Points on a hilly landscape, in no order, each with its height.
A ball rolls from a point to the lowest of its 2 nearest points, and stops where none of them is lower. Distance is the straight distance between rows; heights are no part of it.
K_399 height 5.62: [ 69 145 169 110 143 178 110 137 161 140 144 147 141  56 172 131 120 136
 209  74 110 119 100]
K_790 height 2.51: [135 169 149 128 135 153 112 162 158 165 148  89  42 123 148 166 128 122
 127 169 112  91 116]
K_773 height 0.65: [128 109 120 108  72 144 110 133 127  87  66 134 167 100  99 118 112  96
 120 103 159 150 175]
K_639 height 2.72: [128 113 141 126 102 171 160  98 111 144 125 161 160 117 109 139 139 132
 134  61 167 152 132]
K_233 height 1.41: [120  91 119 122  88 126 100 168  68  96  70 127 170 116 121 115 105 112
 127 110 134 137 122]
K_622 height 5.92: [ 67  49 155 121 130 111 119 124 105 174 157 176 139 120 148 146  92 147
  94 140 143 150 164]
K_999 height 4.06: [ 65 113 197 161 123 102  96 116  88 112 121 131 120  96 138 115 109  93
 126  80 171 147 118]
K_495 height 4.95: [183 141 151 125 165 140 198 104 156 145 112  86  96 138  92 114 135 117
  85 168 154 131 157]
K_892 height 0.42: [170 143  99  80 115 175 147 166 144 121 116 163 124 109 108 131  94 146
 176  97 153 106 120]
K_866 height 3.92: [122 117 145 149 143 125 119 138  81 146 106 104 128  92 108 103 146 141
  79 128 163 120  97]
K_595 height 2.46: [108 118  88 107 156 125  96  77 150 115 153 121 171 122 102 150 106 138
 167 191 107 110 162]
K_882 height 3.34: [115 147 103 111 175 153 131  91 195  94 135 119 146 145 159 116 141 109
  95 140 116 113 215]
K_958 height 2.09: [111  73 119 109 104 139 118 128  91 127 114 175 180 132 133 131 124 122
 135  94 129 147 125]
K_352 height 8.12: [179 155 122 147 168  75  99 166 142 125 118 125 108 178 136  79 160 141
  51 148  95 139 138]
K_316 height 6.42: [188 118 107 125 142 165 191 168 125 154 114 137 110 148 147 124 164 140
 102 138 123 137  96]
K_35 height 1.28: [154 141 133 148 132  91 151  77 140 135 157 150 125 210 152  90 188 139
  68 100 100 139 115]
K_623 height 6.41: [176 135 161 112 163 180 154 126 142  82  89  83 148 101 125 144 106  79
 117 125 117 134 178]
K_160 height 2.62: [168 149 129 111 108  89 136  81 167 133 113 130 122 121 133  87 178 164
 133 125 102 118 139]
K_345 height 0.88: [162 123 125 145 117  85 208 110 158 178 133 142 123 193 153  83 175 139
  61 129 102 156 135]
K_640 height 5.75: [ 95 151 157  95 122 190  71 110 180 114 141 116 157  90 128 147  65  96
 185 118  97  97 146]
K_314 height 4.16: [ 90 143 106 155 183 182 110 138  94 127 171 104 178 141 139 128 140 128
 126 130 124  86  91]
K_385 height 5.03: [110  72 148  94  85 173 126 117 126 176  99 104 174  91 133 130 108 155
 127 136 108 115 175]
K_141 height 8.11: [167 222 116 145 143  84 119 135 172 130  97 103 110 142 112  79 169 124
 136 163 122 124 110]
K_619 height 3.15: [132 105 175  80  67 115 100 166  99 157  89 123  92  68 143 109 124 140
 130 110 128  94  88]
K_926 height 1.72: [144 150 117 144 146  89 120  92 148 115 169 139  90 168 151 107 192 140
 101 152 108 116  89]
K_996 height 6.17: [171 112 118  98  91  95 130 140 142 118 126 161  90 167 128  99 167 136
  79 176 159 108  68]
K_451 height 2.08: [135  79 161  96 146 207 171 167  78 159 109 172 122 141 134 150  82  75
 156  90 158 128 114]
K_361 height 3.55: [ 89  84  88 150 110 112 186 121  96 131 100 132 144 103  86 129 147 133
 105 104 185 164 119]
K_513 height 6.00: [137  91 137 161 130 135 172 121  73 119 170 133 155 157 110 171  98 108
 138 117 118 157  91]
K_111 height 8.25: [152 131 109 135 130  40  68 131 144  99 138 138 102 172 151  94 132 153
  75 158  89 122 151]
K_699 height 1.84: [123 141 103 161 120  89  78 102 115 110 133 101 148 156 107 119 142 155
 113 114 111 123 127]
K_998 height 2.64: [ 74 132 107 147 104 107  56 144  97 134 141 124 161 122 132 119 116 155
 138 122 118 105 143]
K_351 height 7.94: [157 169  81 151 162 107  77 196 118 106 118 153 118 157 141 103 138 151
  77 125 126 134 141]
K_561 height 1.95: [132 162 121 103 160 123 100  49 140 131 166 131 118 135 101 144 148 134
 180 174 123  86 116]
K_911 height 3.62: [110 112 125 150 120 178 150 197  96 130  70 133 126 131 134 162 119  60
 106  88 153 169 176]
K_986 height 0.99: [ 41 101 195 166  98 158 153  96 113 173 134 145 167 127 149 109  95 143
 184  92 175 152 108]
K_505 height 6.53: [116 137 146  94  79 133  62 126 137 105 164 169 119 147 122 149  67 114
 148  81 150 103 163]
K_23 height 8.24: [162 198 108 122 147  70 146 128 168 129 119 130 144 169 142  39 143 107
 106 151 104  93 146]
K_748 height 1.92: [ 51  82 194 153 140 163 113 136 112 158 139 180 175 137 189  98  85 134
 159 104 134 165 128]
K_74 height 6.19: [100  82 118 132 184 102 101 114 118 130 179 163 142 122 132 144 117 152
  85 138 129 149 155]
K_626 height 6.72: [ 83 108 117 130  97  85  96 120 108 127 160 107 106  89 170 161 141 145
 167 173  84 111 101]
K_494 height 6.20: [146 141 158 151 115 152 137 175 100 144 161  98  93 137 121 188  74 100
 163 122 118 136 108]
K_548 height 4.54: [ 91 140 161 134 133 116  94  89 127  87 115 116  99  67 114 122 154 100
 112  78 193 117 131]
K_417 height 1.25: [136 127  99 102 117 210 187 171 112 158 136 160 130 134 122 156  97 135
 162  96 155 121 119]
K_404 height 1.77: [169 123 122 122 135 112 134 168 121 116 126 100 100 119 118 131 127 121
 121 212 127 114  77]
K_831 height 4.01: [134 110 203  86  79 156  91 110 110 164 108  99 124  83 114 108 109 154
 156  93 113  80 110]
K_154 height 7.43: [ 93 120 111 168  84  90 116 151 113 192 127 110 114 126 112 138 153 185
 101 139 122 145 121]
K_801 height 7.57: [133 130  91 181 153 106 146 167 102 116 145 140 116 174 102 166 101 128
  87 106 141 181 141]
K_65 height 5.43: [121 143  93 130  90  70 120 125 146  89  95  96  84 153 128 100 160 119
  73 134 147 114 141]
K_983 height 5.73: [146  96  96 129  75  80 135 137  93  98  66 124 121 164  92  94 151 115
  82 128 166 132  96]
K_265 height 5.60: [133  96  92 136 100 104 190 108 121  74 119 106 132 174 115 146 132  96
 131 144 138 139 111]
K_359 height 6.18: [103 123 147 118 135 153 127 130 144 169 142 165 152  73 172 141 141 177
 161  67  92 154 133]
K_15 height 1.99: [160 145 136 120  70 122 129  88 147 167 142 116 127 182 129 101 139 163
 123 132 102  92 137]
K_296 height 4.75: [162 146 118 106 181 169 198  87 173 137 131 128 111 110  94 127 152 136
 112 125 170 130 162]
K_802 height 1.70: [179 156 162 112 138 155 137 136 159 130 149 122  66 144 162 145 127 129
 138 117  91 113 118]
K_987 height 6.46: [100  93 117 119 113 106 112 112  98  92 179 135 127 112 153 178  97 110
 181 163 105 109  96]
K_929 height 7.15: [145 129 108 154 116  99 135 140 128 144 119  95 131 141  72 148  83 151
 132 158 131 168 169]
K_224 height 6.21: [183  85 132 133 158 128 172 137  90 104 128 151 125 125 124 141 128 113
 118 134 132 159  92]
K_855 height 3.50: [ 75 117 156 158  89  74  87 136  85 141 128 148 131 113 118 106  93 147
 146 102 173 139 112]
K_80 height 1.27: [132 185 117 161 145  77  73  59 139  94 142 104 129 185  89 112 153 121
 131 136 126 110 133]
K_131 height 6.45: [101 123 126 125 163 118  94 113 149 153 168 186 144 106 160 141 133 183
 120  96  97 145 166]
K_95 height 1.71: [164 200 129 135 155  85  87  59 153 118 176 146  99 178 109 115 167 131
 148 137 119  98  98]
K_427 height 5.41: [154  86 129 125 108 114 185 110 118 111  89 114 146 212 136 121 131  83
  90 128 104 146 163]
K_289 height 3.05: [142 142 122 135 131  73 126  90 147 112 107 113 111  64 143 122 189 162
 148 134  97 147 109]
K_556 height 6.16: [114 147 137  94 123 167  80 115 145  92 175 173 162 117 124 144  70 104
 190  85 140 111 122]
K_689 height 3.51: [130 169  85 158 120  70  96 128 124 140 122 141 113  86 103 115 176 178
 157 130 133 148 100]
K_669 height 2.85: [ 54 112 158 173 141 142  95 187  74 153 150 135 149 147 187 129  80 129
 142 126 116 131 116]
K_422 height 4.14: [ 91 116  97 148 114 211 155 159 116 131 104 144 176 158 120 157 121  73
 123  76 148 164 168]
K_499 height 1.26: [162  98 129  74 113 127  95 129 139  58  86 172 145  94 128 136  89  95
 142 116 127 140 167]
K_945 height 4.38: [131 120 166  82 118 206 111  83 158 155 124 112 170 102 120 121 130 152
 123  79 105 100 170]
K_628 height 5.11: [ 93 146 135 106 142 187 112 169 118 117 133 117 130  76 184 139 119 124
 183 112  93  90  97]
K_607 height 4.98: [ 82 120 119 133  86  88  96 120 122  88 101 124  97  85 143 132 161 125
 108 100 150 126 137]
K_453 height 0.86: [147 189 104 120 161 124 119 128 167 101 154 108  88 162 163 127 128  99
 155 177  99  73 145]
K_213 height 1.33: [163 148 107 107  75 111 210  91 159 174 127 142 147 195 139  66 150 142
 114 120 113 116 152]
K_920 height 3.06: [127 103  76  98 158 129 158 101 171  74 153 154 146 152 122 136 118 116
 108 168 148 137 181]
K_84 height 5.19: [140 110 136 146 138 138 173 101 133 137 117  94 131 156 128 135 150 129
  74 131 122 149 171]
K_593 height 4.61: [ 74 100 125 135 123 202 174 165 113 160 102 168 180 121 121 128  79  97
 141  99 184 167 154]
K_281 height 1.15: [154 104  96  73 101 155 159 120 137  70 116 173 131 128 125 149 105 100
 161 115 147 126 144]
K_205 height 3.90: [127  97 118 156 149 124 180 134  96 166 108 115 149  88  94 114 181 161
  89 125 166 156  73]
K_365 height 5.22: [137 135 158  74 133 168 111 125 169 140 137 119 114  83 118 148  86 147
 190 117  82  92 137]
K_85 height 5.06: [ 72 104 122 160 138 157 142 189 121 161 100 155 185  97 130 129  70 132
 132 120 146 194 181]
K_512 height 2.87: [143  83 194 129 115 160 158 178  83 154  87 151  90 122 144 163 104  76
 125  74 130 164 147]
K_899 height 5.54: [ 47  94 151 159 153 143 133 138 143 203 149 163 164 108 139 126  87 166
 118 119 159 168 185]
K_519 height 6.60: [137 145 150 128 130 147 107 146 129 174 167 102 103 144 114 191  59 130
 167 164 100 119 168]
K_599 height 3.65: [ 60 111 102 173 175 153  90 172  78 117 139  93 174 148 161 129 122 127
  99 134 104 110 123]
K_906 height 6.71: [120  66 104 123 111  78 150 111 101 115 145 134 153 106 114 153 107 156
 149 157 121 170 130]
K_842 height 2.34: [152 122 160 107 106 119  83 176 112 133 119 113  82 103 130 124 120 123
 122 163 136 103  74]
K_772 height 0.77: [128 179  79 127 121  95  96  87 133  88 126 101 126 162  74 104 139 116
 140 177 153  78 110]
K_375 height 7.06: [ 77 110 126 163 100  86  99 141 108 167 115  73 124  84 145 142 147 164
 139 160  83 138 126]
K_726 height 8.36: [158 185 112 118 146 129 149 116 161 125 101 120 162 166 178  38 176 131
 103 116  82  78 143]
K_620 height 3.13: [148 153 163 109 183 155 116 133 147 131 146  95  55 121 148 140 158  98
  90 179 132  75  95]
K_973 height 1.35: [178 168  92 120 156 128 159 150 160 109 142 114  95 142 122 131 121 113
 162 193 123 107 101]
K_969 height 5.95: [146  86 122 115  71 126 150 120  96 148 109 122 129 168 109 103 182 140
  77 143 156 109  71]
K_574 height 7.36: [190 151 112 159 135  89 120 176 114 117 148 117 110 162  93 146  76 127
 132 150 109 172 132]
K_985 height 3.19: [122 110 107 152 113 135 182 108 102 103 100 152 133 136 105 150 164 106
 112  58 174 176 124]
K_744 height 3.52: [149 117 145 133 199 132 117 112 115 120 126  93 114 103 130 113 158 118
  77 162 134  94 113]
K_944 height 2.81: [116 146  74 115 141 110 140  66 196  88 171 130 169 170 127 127 115 120
 162 185 100 124 186]
K_76 height 4.65: [125 153 123 147 178 168 119 158  97 126 145 101 139  88 156 141 142 125
 176 150  96  99  63]
K_543 height 7.73: [111 135 126 169 114  69  93 176 132 165 123  95 104 117 101 135 176 153
  82 168 131 157  76]
K_857 height 6.24: [130  96 141 122 120 130 169  93 109 122 184 131 114 117 138 177 111 117
 181 134 131 133  86]
K_146 height 4.00: [ 85 190 119 131 150  89  82 110 148 148 124 157  99  62 111 125 154 154
 176 110 157 132 133]
K_979 height 6.12: [143 129 166 150 135 169 137 142 120 106  99  88 171  66 121 153  95 102
 164 105 104 169 141]
K_285 height 3.74: [143 145 138 107 147 191 131  95 181 126 135 124 147 160 158 122 142 128
 102  88  93 107 187]
K_221 height 1.40: [141 179 121  97 154  90 133  75 185 128 133 112  85 131 147 120 157 114
 177 191  84  84 131]
K_904 height 7.75: [153 152  82 169 183 119 138 179 118 117 112 124 127 153 104 112 135 147
  78 114 151 166 118]
K_809 height 5.78: [112  76 107 145 130  98 148 102  97  71 168 135 115 169 101 174  98  88
 110 124 148 142 109]
K_142 height 6.64: [164 133 107 119 133 179 180 147 130  93 103 105 138 122 161 129 161 105
 140 124 109 116 102]
K_181 height 5.74: [ 97 144 167 154 115 169 136 169 108 129 124  98 134  92 145 164  71  95
 174 106 126 148 129]
K_537 height 6.91: [136 110 104 111 121 106 129 147 121 127 118 143 153  80 102 133  90 158
 152 153 141 143 151]
K_653 height 4.70: [165 130 175  54 105 147 112 103 152 117 119 107  94 105 118 120 119 150
 180 121  89  62  93]
K_636 height 4.45: [121 174 111 127 158 140 142  86 160 126 145 143 115  82 104 134 171 152
 139  97 174 125 136]
K_667 height 6.35: [196 117 173  97  82 100 136 131 153 151 111 145  59 166 118 109 154 126
  64 153 153 136 110]
K_542 height 7.95: [154 190 133 153 122  77  89 161 157 137 107 102 101 136  78 113 190 130
  99 179 147 151  64]

Where does a ball stop that starts at each point below?
K_809 | K_345
K_74 | K_892
K_131 | K_986
K_146 | K_345
K_556 | K_453
K_205 | K_773
K_385 | K_453

Call two points neighbours if one is among the 2 nearest of the other. Go from one point of each pair to the other, from neighbour to neighbour, staying as low as possible. Name the highest point that can't be avoided.
K_772 / K_345 | K_926
K_453 / K_772 | K_561
K_773 / K_892 | K_499
